Each scene shows the same named points in several views. A view is turned or mirrored, shifted and resized as a whole, has a little noise and may leave points out.
(in the rows, 128 means zero)

Scene 1
View 1
(248): [125 152 109 124 143 140 126 131 119 125 149 155 140 112 141 113 138 118
 162 144 127 145 130 145 147 123 118 103 124 132 146 166 138 145 124 136
 131 117 123 121 120 149 135 144 163 139 154 141 140 111 125 107 147 143
 138 113 125 125 159 147 117 123 132 126 137 113 131 114]
(14): [121 137 143  98 147 124 121 133 128 104 147 176 127  94 123  92 158 109
 173 110  93 131 146 175 145 124 107  99 115 132 138 161 138 149 110 128
 121 131 132 113 135 149 139 124 165 128 123 127 147  90 117 100 139 138
 151 113 122 116 165 142 139 121 151 135 136 130 157  93]
(225): [142 162 109 119 151 140 155 119 115 134 144 144 144 119 142 127 137 124
 147 140 112 146 134 136 150 130 113 115 117 125 152 139 130 131 135 141
 142 100 104 131 123 141 135 163 139 164 141 127 139 106 111 100 153 131
 132 116 117 122 141 139 113 134 120 141 154 130 141 112]
(37): [121 144 125 127 142 134 113 132 112 122 151 158 137 101 134 110 155 120
 163 134 118 132 134 159 136 127 121  99 125 139 145 169 139 148 118 137
 123 128 118 124 136 152 135 137 177 130 160 149 155 106 127 112 140 146
 141 101 127 128 161 134 108 119 131 126 133 112 137 108]
(9): [137 148 122 117 147 141 137 133 126 113 150 164 143 107 127 111 152 113
 164 132  94 141 130 153 146 133 110 106 129 131 146 161 131 135 121 134
 125 110 121 115 111 131 136 135 148 135 130 125 138 104 114  99 148 143
 140 114 123 116 145 152 136 120 125 136 137 135 152 107]
(31): [131 145 125 115 138 133 124 131 119 123 152 158 141 102 126  99 144 119
 164 122 110 143 136 156 150 132 125 106 123 134 144 164 134 140 121 135
 131 120 123 106 123 149 136 139 167 132 139 134 154  99 122 105 143 149
 144 110 123 124 149 142 118 126 135 123 144 126 139 110]
(198): [127 148 139 134 146 120 121 116  83 140 152 117 132 101 134 108 154 141
 142 117 126 134 150 154 132 148 154 122 118 144 150 149 138 145 117 150
 132 128  93 132 166 187 122 160 181 146 174 154 189 101 132 133 133 144
 137  86 119 142 145  99  66 114 127 110 150 106 133 115]
(51): [147 156 130 112 146 128 132 135 115 129 149 158 152  92 117 107 147 123
 166 140 109 125 124 159 142 118 113  99 109 135 154 145 138 141 132 146
 140 111 102 110 130 136 131 153 154 157 137 137 151  99 124 101 144 137
 131 116 115 126 139 143 122 134 122 135 158 135 148 115]
(240): [126 148 126 116 149 134 127 130 117 120 148 161 138 103 132 111 153 119
 161 129 110 138 140 157 142 125 111 102 117 136 145 159 139 142 120 134
 127 121 118 125 134 147 135 142 159 142 144 133 147 101 120 103 142 140
 141 107 122 119 155 139 118 121 136 137 137 123 148 102]
(85): [119 147 110 132 140 138 130 128 112 122 143 139 132 122 149 119 141 115
 152 142 133 146 139 141 144 128 129 113 128 135 142 172 138 150 119 143
 120 122 122 132 130 165 131 137 163 133 161 138 140 121 125 117 140 140
 143 109 125 126 165 137 112 110 139 124 123 100 127 117]
(249): [146 157 110  99 136 123 174 134 106 139 125 108 140 136 138 114 113 102
 146 158 149 148 128 128 151 100 135 127 108 132 151 151 143 160 125 182
 125 100 100 125 130 173 114 144 130 161 134 122 112 138 121 125 119 124
 136 148 103 138 150 153 142 105 161 133 140 110 120 153]
(104): [146 149 128 154 145 129 149 131  92 130 137 109 147 123 126 129 158 122
 147 145 114 128 129 141 122 139 139 120 135 148 156 159 136 141 120 170
 115 104  88 139 129 165 116 142 146 148 160 130 143 131 117 131 122 138
 121 102 112 141 123 128 110 100 116 130 132 112 142 137]
(92): [149 157 124  93 133 120 138 138 118 135 147 155 151  95 116  87 125 116
 168 137 125 138 122 154 162 106 130 103 107 131 154 153 137 153 129 154
 141 111 113  89 119 144 129 147 155 147 124 133 143  98 128 106 136 141
 142 135 111 133 142 155 135 136 144 123 166 137 129 132]
(184): [129 148 147  76 156 111 147 114 106 128 137 135 117 105 142  96 138 119
 147 108 117 140 163 162 146 120 118 129  91 131 141 127 147 154 119 151
 134 127 105 136 174 181 126 153 155 161 129 129 156  89 121 115 138 117
 150 116 108 128 166 113 112 122 164 138 150 117 151  98]
(207): [116 145 105 134 141 144 136 118 110 121 142 134 125 132 156 120 142 114
 144 128 126 163 149 135 149 145 136 125 136 130 139 172 132 141 116 137
 113 116 127 136 129 174 133 138 161 127 159 132 143 119 116 117 143 142
 148 106 127 127 164 132 106 106 136 123 124  99 128 114]
(54): [127 141 132  94 136 117 140 135 116 118 136 136 130 112 130  92 131 104
 162 127 128 144 141 154 152 113 134 117 113 133 142 162 143 162 111 155
 116 126 123 114 142 175 127 125 157 131 130 129 136 110 127 119 123 135
 152 131 116 130 166 142 139 103 169 126 132 114 134 123]
(74): [ 94 132 102 132 138 149 118 134 128  98 139 162 118 132 156 122 150  95
 164 143 125 155 145 147 142 127 114 102 143 131 129 203 138 156 105 127
  99 133 150 139 123 162 142 108 169 105 162 132 119 129 120 112 138 144
 156 112 135 114 192 150 137  94 153 131  89  89 133 104]
(187): [123 133 126 141 142 136 142 138 116 101 132 137 131 128 132 121 164 101
 160 136  99 139 136 150 132 139 122 117 140 142 138 186 132 148 104 149
  97 118 125 140 121 160 129 107 149 118 143 118 124 128 111 120 125 142
 141 111 124 123 153 145 140  86 140 137 101 108 150 118]
(159): [106 129 147 102 152 117 138 121 110 104 133 135 108 116 147 106 158 107
 153 111 111 135 165 167 133 130 118 125 110 135 130 159 146 164  96 149
 104 140 122 151 171 190 128 119 160 129 142 127 140 106 118 125 125 124
 156 105 120 126 181 116 122  91 173 137 108  99 158  94]
View 2
(54): [109 126 125 123 136 131 102 160 116 141 148 117 136 109 125 127 117 118
 106 114 118 109 123 157 131 132 116 118 112 121 122 132 144 126 133 142
 112 127 118 146 146 122 141 110 149 150 126 147 136 131 123 149 127 150
 131 102 132 112 151 132 123 127 103  97 135 116 101 120]
(51): [130 108 142 120 137 129 127 151 109 153 148 129 110 110 131 126 121 135
 111 116 109 118 113 137 136 125 138 118 108 122 112 115 127 129 130 131
 115 121 129 127 120 124 151 104 130 131 128 140 147 128 130 135 135 140
 111 107 134 131 118 130 125 126 140 115 138 118 103 122]
(104): [123 120 141 116 147 122 121 125 112 129 158 121 127 142 122 100 120 149
 114 141  98  99 144 149 139 140 144 123 124 119 120 110 120 120 137 142
 130 168 105 124 128 118 153 103 135 127 142 132 150 130 126 137 139 153
 120  81 131 115 129 139 133 117 120 106 141 103 109 108]
(37): [118 108 143 120 152 132 118 142 122 140 158 124 138 118 125 127 123 136
 109 111 111 114 120 152 133 115 137 125 124 121 114 128 137 124 135 135
 118 133 114 122 136 127 136 105 145 134 125 142 132 135 129 140 152 148
 132 100 120 128 128 128 115 116 128 104 125 121 101 142]
(85): [113 130 141 109 152 132 103 133 116 134 154 128 139 126 123 120 130 133
 104 124 111 105 126 152 131 124 137 132 125 120 113 132 143 119 141 152
 115 138 106 121 141 125 140 114 153 135 124 140 142 129 121 147 158 149
 132  91 123 113 138 132 124 109 125 102 124 116 100 130]
(249): [115 157 132 105 122 128  89 139  97 135 147 135 125 121 124 107 128 119
 100 138 106  93 140 146 137 159 121 125 106 123 120 124 135 121 139 166
 110 134 112 141 137 112 154 125 144 149 131 152 170 110 123 153 127 153
 108  82 143  99 153 143 146 119 119 106 151 105 104  91]
(240): [120 114 140 116 147 129 109 150 117 141 152 122 123 122 130 128 125 134
 111 111 113 115 111 146 129 114 132 125 113 120 112 126 133 124 132 134
 115 124 117 125 132 135 142 106 138 131 127 138 132 138 127 138 149 145
 127 105 127 123 125 125 122 117 132 105 128 126 104 133]
(9): [121 119 139 119 144 121 115 159 115 144 141 123  99 123 134 120 120 146
 116 119 117 119 109 145 126 121 137 138 103 112 122 127 136 128 133 137
 118 119 124 125 128 125 156 108 133 138 123 127 134 137 128 134 149 136
 122 112 127 117 124 123 124 116 127  94 125 129 105 126]
(187): [105 126 132 116 146 116  99 149 128 122 145 109 119 145 130 111 121 149
 114 129 113 100 133 164 130 121 131 140 115 114 124 133 137 125 133 150
 127 142 102 132 136 127 153 110 145 143 130 127 124 149 126 138 142 149
 137  97 117 103 145 123 128 115 100  80 119 126 109 122]
(184): [120 126 133 114 139 135  87 160 101 139 163 117 134 120 128 134 139 103
 107 103 104 111  99 141 125 127 107 100 117 126 103 113 122 123 129 133
 106 138 109 153 146 163 137 114 131 121 132 157 142 136 116 144 138 154
 133 100 153 116 135 133 133 118 139 126 147 114 106 124]
(31): [120 112 142 124 149 136 120 155 114 149 148 126 123 110 131 127 117 132
 110 110 119 117 110 147 126 125 131 130 116 115 120 127 141 125 137 135
 115 129 125 129 142 123 146 103 143 134 123 137 135 130 123 139 151 140
 127 106 131 124 124 130 115 117 125 100 128 122  99 133]
(225): [130 123 145 106 141 124 109 146 102 142 151 132 105 130 131 116 133 137
 113 123 104 115 111 135 128 129 138 129 107 119 109 115 123 124 135 142
 115 130 119 125 124 134 156 114 126 119 130 136 150 129 127 134 155 139
 116 102 141 118 117 130 136 109 151 114 137 122 105 118]
(74): [101 135 134 108 157 125  87 143 137 118 147 120 138 132 127 123 130 143
 105 119 121 102 128 169 128 107 130 152 122 115 118 157 157 123 138 163
 114 125  96 123 144 129 137 120 163 155 114 132 117 143 126 150 163 150
 147  97  99 105 153 118 121 104 106  78 103 135  98 146]
(159): [104 127 122 116 147 127  75 158 124 120 162 102 147 140 126 128 136 116
 109 109 108 102 117 162 127 113 106 108 125 123 112 129 131 124 128 141
 118 148  94 152 150 166 134 116 142 133 129 148 121 156 119 145 139 162
 153  98 131 105 152 126 127 117 111 102 131 120 106 133]
(92): [123 120 136 123 130 136 120 158 102 160 144 134 115  94 130 129 114 119
 108 114 120 119 113 139 134 142 128 121 103 118 121 124 140 130 135 136
 108 114 138 138 136 111 150 104 141 146 122 147 153 111 125 145 132 137
 110 108 141 124 131 135 123 128 127 110 144 115 100 115]
(14): [114 107 130 125 142 129 104 174 124 144 147 111 119 114 134 138 122 125
 114  99 122 121 100 154 127 109 120 119 108 118 116 131 138 130 125 130
 114 115 122 143 138 144 143 107 136 140 122 140 117 148 126 139 139 144
 136 120 127 125 136 120 117 124 117  97 127 133 105 138]
(207): [111 135 144 111 160 132  99 137 111 128 154 128 135 135 124 115 128 133
 107 125 114 108 118 150 122 128 134 144 127 113 119 134 144 117 144 151
 118 152 102 125 154 129 145 113 152 132 125 134 140 131 113 146 169 147
 141  92 131 106 130 133 124 100 126  97 123 115  97 133]
View 3
(74): [117 119 206  81  92 173 172 116 136 118 187  93 179 130 153 127  63  94
 168 130 149 121 176 108 106 113 174  67 130 164 104 137  91 111 176 171
 124 100 135 145  72 159 127 210  96 112 121 158 175 195 130 144  55 147
 107 108 136  96  78 194  99 133 151 103 144 143 194 136]
(207): [115 141 188  88  99 161 157 103 133 109 153  95 162 146 135 127  65 116
 146 117 155 131 145  94  97 115 142  95 139 166  65 122 130 110 164 183
 108  83 100 132 100 116 127 175  95 131 124 167 153 131 131 142 110 123
  79 132 139 101  73 147 106 138 134 100 130 135 157 142]
(159): [116 126 153 121 115 128 190 135 143  93 175 117 151 170 169 131  90  84
 162 151 156 104 170  96  77  68 154  92 146 174  93 150 103 121 207 143
 146 102  49 128 130 140 128 160  98 149 115 150 124 123  95 150  81 118
 111 146 166 101  95 158 144 161 146 147 145 126 168 148]
(225): [ 91 147 163  93 114 123 126 115  97 115 110 102 142 161 124 112  85 104
 156  95 152 141 126  84 121 112  93 114 124 154  67 122 146 126 163 175
 117 144 118 147 130 115  94 118 103 135 153 160 123  85 128 117 149 110
 112 120 140 110  70 130 141 145 126  85 122 140 165 146]
(248): [ 96 119 171  92 108 152 148 109 117 121 148  92 171 144 136 115  81 100
 144 104 158 127 139  91 114 111 130  99 101 159  82 120 143 122 148 171
 106 124 128 149 104 135 110 153 114 133 161 159 136 136 128 127 123 131
 112 106 120 106  64 143 125 141 137  78 127 142 174 124]
(51): [ 79 108 146 104 116 134 124 123 103 132 129  94 155 157 140 106 107  90
 136  99 157 129 126  88 113 102 104 118  88 156  85 123 155 143 153 157
 115 156 118 149 130 144  93 111 120 142 178 153 120  97 123 123 150 131
 136 109 118 117  73 129 154 152 121  77 113 146 175 128]
(184): [110 129 113 131 117  97 181 129 129  97 149 117 142 182 160 112  88  92
 163 125 167 116 146  77  89  72 124 109 123 173  71 135 145 117 199 155
 131 136  53 122 139 102 102 131 105 163 153 164  99  83  75 137 129  93
 114 139 152 127  79 119 152 160 148 118 130 119 162 124]
(14): [106  89 151 117  87 126 147 141 122 133 164  84 145 167 170 110  99  75
 160 132 163 111 146 104  88  88 128 100 111 165 114 149 106 140 198 156
 154 160 111 141 100 157  90 147 113 155 162 149 138 124  94 137 104 142
 137 101 125 120  92 156 156 152 130 112 125 127 189 129]
(240): [ 99 111 164  96 101 142 140 121 114 119 138  97 159 156 145 117  91  94
 154 122 160 123 139  97 106 101 121 102 115 164  94 137 128 138 173 166
 131 135 114 149 116 147 103 132 109 142 154 152 125 117 115 126 122 129
 126 108 123 105  72 144 137 151 134  99 125 136 172 132]
(198): [109  99 148 112 110 177 167  97 149  93 124 105 178 171 130 135  98 116
 103 144 178  96 120  86  56  92 142 131 112 172  58 129 166 133 158 165
 106  61  48 133 141 120 142 123 103 163 141 149  98  91 116 147 152 134
  77 144 116  93  66  97 134 158 117 113 106 128 109 118]
(9): [ 92 116 179  94 100 140 118 129 105 140 145  82 141 156 146 109  92  95
 152 110 149 138 132 103 114 117 109 104 114 151  97 130 121 132 169 169
 132 150 137 146 101 144  89 136 113 128 160 159 157 113 128 127 126 138
 125 114 130 114  86 158 143 143 118  83 125 144 184 147]
(249): [ 72 172 135 119 186 129 179 122 119 117 177 136 151 146 149 114  75  90
 137  65 125 158 166  55 137 105 151  95  88 151  43  90 176  97 129 142
  75 120  86 126 139 107 114 156 114 124 146 182 144 126 141 140 127  97
 110 172 171 132  79 160 124 139 141  74 150 172 200 139]
(37): [102 101 172  95  99 164 149 108 125 115 144  98 180 149 138 122  94  95
 139 129 167 111 139 100  92 101 137 104 106 167  93 134 134 140 164 164
 122 113 110 152 114 155 122 139 107 138 154 147 123 133 122 130 120 143
 116 107 112  97  69 138 136 151 129  98 122 134 160 121]
(187): [ 94 134 202  91 125 164 143 133 121 126 166  97 150 146 152 131  91  90
 142 126 130 136 163 105 102 109 146  91 131 152  94 133  96 128 168 152
 133 107 108 144 111 162 123 158 100 115 113 159 171 146 152 142  91 140
 110 148 154  93 103 192 129 145 122 120 146 157 179 167]
(31): [102  96 162 104 100 151 138 123 121 135 150  82 160 159 146 109  89  98
 139 115 167 122 129  94  97 109 126 106 103 159  89 129 136 131 166 170
 120 133 118 140  97 137  98 148 119 149 167 157 145 117 112 136 132 143
 111 108 111 119  76 139 138 147 123  83 116 131 177 124]
(54): [ 94 112 138 130 138 138 180 135 135 126 191 106 157 159 173 116  86  79
 141 113 152 125 162  82 100  91 157  96  97 168  83 123 136 119 169 143
 113 125  84 126 110 133 116 168 117 144 150 168 146 137 103 153 103 124
 119 145 147 131  89 156 136 148 139  98 138 145 194 126]
(92): [ 78  97 127 120 135 131 147 129 114 143 164  95 154 162 159 102  93  85
 131  82 154 133 137  73 118 107 126 110  68 161  81 106 166 125 143 157
  99 163 117 136 106 128  88 140 127 148 193 172 139 111 109 141 148 127
 133 116 120 144  72 131 144 146 129  59 118 151 200 115]
View 4
(9): [133 120 120 127 117 118 125 125 152 148 142 112 145  92 101 121 111  94
 132 125 127 147 112 134 126 148 150 158 142 124 182 117 136 150 137 158
 141 149 147 133 125 103 111 111 110 135 133 139 115 127 120 117 113 168
 145 120 124 135 106 150 120 129 133 138 146 116 121 121]
(92): [125 134  97 113 135 149 114 111 144 140 119 120 143 109 106 130  98 105
 125 142 123 136 117 141 102 153 133 148 155 120 153 122 119 153 127 130
 142 135 138 142 131  88 134 125 118 125 134 148 139 132 108 114 136 139
 126 137 128 142  92 156 115 127 138 153 156 133 132 104]
(248): [138 125 113 135 117 107 125 136 159 143 129 112 135 112 109 116 127 116
 138 131 109 127 101 132 115 156 153 152 135 131 169 129 130 151 130 157
 137 139 129 138 124 108 114 116 107 126 136 138 132 125 110 113 130 151
 137 135 124 156 105 154 118 123 129 155 153 117 129 118]
(31): [126 136 115 126 129 118 125 131 154 139 135 126 146 110 102 121 123 109
 134 130 119 140 105 129 120 154 147 159 142 131 167 116 133 148 135 144
 132 154 139 140 120  96 111 115 104 126 139 136 136 125 125 116 120 152
 139 124 125 155 102 153 125 136 132 155 144 126 126 122]
(14): [114 123 131 117 117 141 134 116 146 123 130 130 160  93 111 110 127  96
 135 132 139 134  98 113 120 136 148 167 149 138 172 106 140 155 151 152
 137 168 138 148 128  88 123 114 104 136 145 117 123 117 147 117 115 158
 139 107 119 147 126 164 126 137 155 145 135 127 113 135]
(54): [136 125 115 127 108 130 110 126 142 123 113 114 162 104 113 120 112 119
 141 133 142 109  96 106  91 135 142 147 140 130 168 133 124 147 153 135
 139 136 133 158 142 100 131 127  99 122 141 141 130 118 130 129 127 119
 115 134 119 152 113 163 126 117 140 152 140 119 122 130]
(74): [151 110 130 157  98  83 119 148 155 113 129  98 146 106 117 103 143 126
 155 124 111  98  98 103 109 130 171 158 111 154 195 133 143 135 156 187
 124 138 110 146 140 123 109 115  89 134 151 121 106 111 128 139 102 148
 132 120 107 157 144 164 116 120 142 147 129  78 112 125]
(104): [154 135 130 148  89  76 106 143 150 166 134  87 153 106 101 139 130 100
 145 132 139 147  92 119 127 157 151 119 128  90 180 150 114 154 131 131
 151 121 157 136 133 120 103 123 107 107 119 162 130 129 112 108 123 122
 137 144 129 149  89 145 140 120 102 147 158 121 138 157]
(37): [126 134 126 140 111 100 124 137 157 137 131 117 145 113 113 118 151 107
 141 136 118 132  94 123 122 151 153 150 131 127 168 121 131 153 136 154
 135 152 130 140 125 104 106 117 101 123 139 127 139 122 128 104 126 148
 141 120 116 166 114 158 131 140 132 156 147 123 127 138]
(198): [134 151 118 137 111  84 121 158 164 152 124 124 160 124 107 117 163 123
 143 131 134 139  65 103 123 172 141 137 139 115 148 139 124 158 140 117
 130 149 157 143 110 105  93 123  97  95 127 143 166 121 138  94 151 113
 132 138 129 192  90 149 156 140 104 172 154 147 150 173]
(240): [127 124 126 129 111 117 133 131 155 140 132 116 145  99 110 112 132 100
 136 129 126 138  94 123 122 151 152 152 145 129 172 122 138 158 136 154
 141 153 136 138 123 104 112 113 105 128 131 130 128 124 128 107 128 155
 143 120 122 153 110 156 127 127 136 147 150 126 123 137]
(225): [144 111 113 121 111 120 134 136 161 163 134 105 134  87 106 109 110  97
 133 124 125 148  92 132 127 162 146 152 155 119 172 132 138 165 130 150
 154 140 156 136 111 110 110 109 117 128 110 147 122 130 109 101 145 156
 148 133 132 147  87 145 130 109 119 140 162 133 130 134]
(159): [141 115 140 136  83 116 127 140 145 119 115 112 175  87 118  96 143 116
 152 123 160 109  63  69 106 130 146 152 138 135 179 133 142 155 173 148
 141 151 144 162 133 103 118 123  91 119 134 124 124 103 159 122 129 120
 123 116 115 164 131 161 146 110 138 145 130 121 114 172]
(187): [150 119 137 148  87  85 111 139 145 139 139  90 161  94 105 124 122 105
 148 124 139 129 104 107 120 130 163 142 121 119 200 136 132 139 155 160
 140 134 142 144 142 120 110 118  98 129 138 142 103 113 132 134  94 140
 135 121 119 134 125 158 130 121 131 138 137  94 118 142]
(85): [147 122 116 144 105  91 121 149 159 138 126 102 143 110 112 112 134 122
 148 130 115 118  89 116 108 153 155 146 127 131 171 137 132 148 138 157
 137 132 132 140 126 117 107 117  98 118 134 141 129 120 116 119 130 134
 130 136 117 163 111 155 127 117 125 154 150 110 130 132]

In a view up to two points have been moved. Name them for each view, in the order of its rows, or write none.
view 1 | (225)
view 2 | (54)
view 3 | (74)
view 4 | none
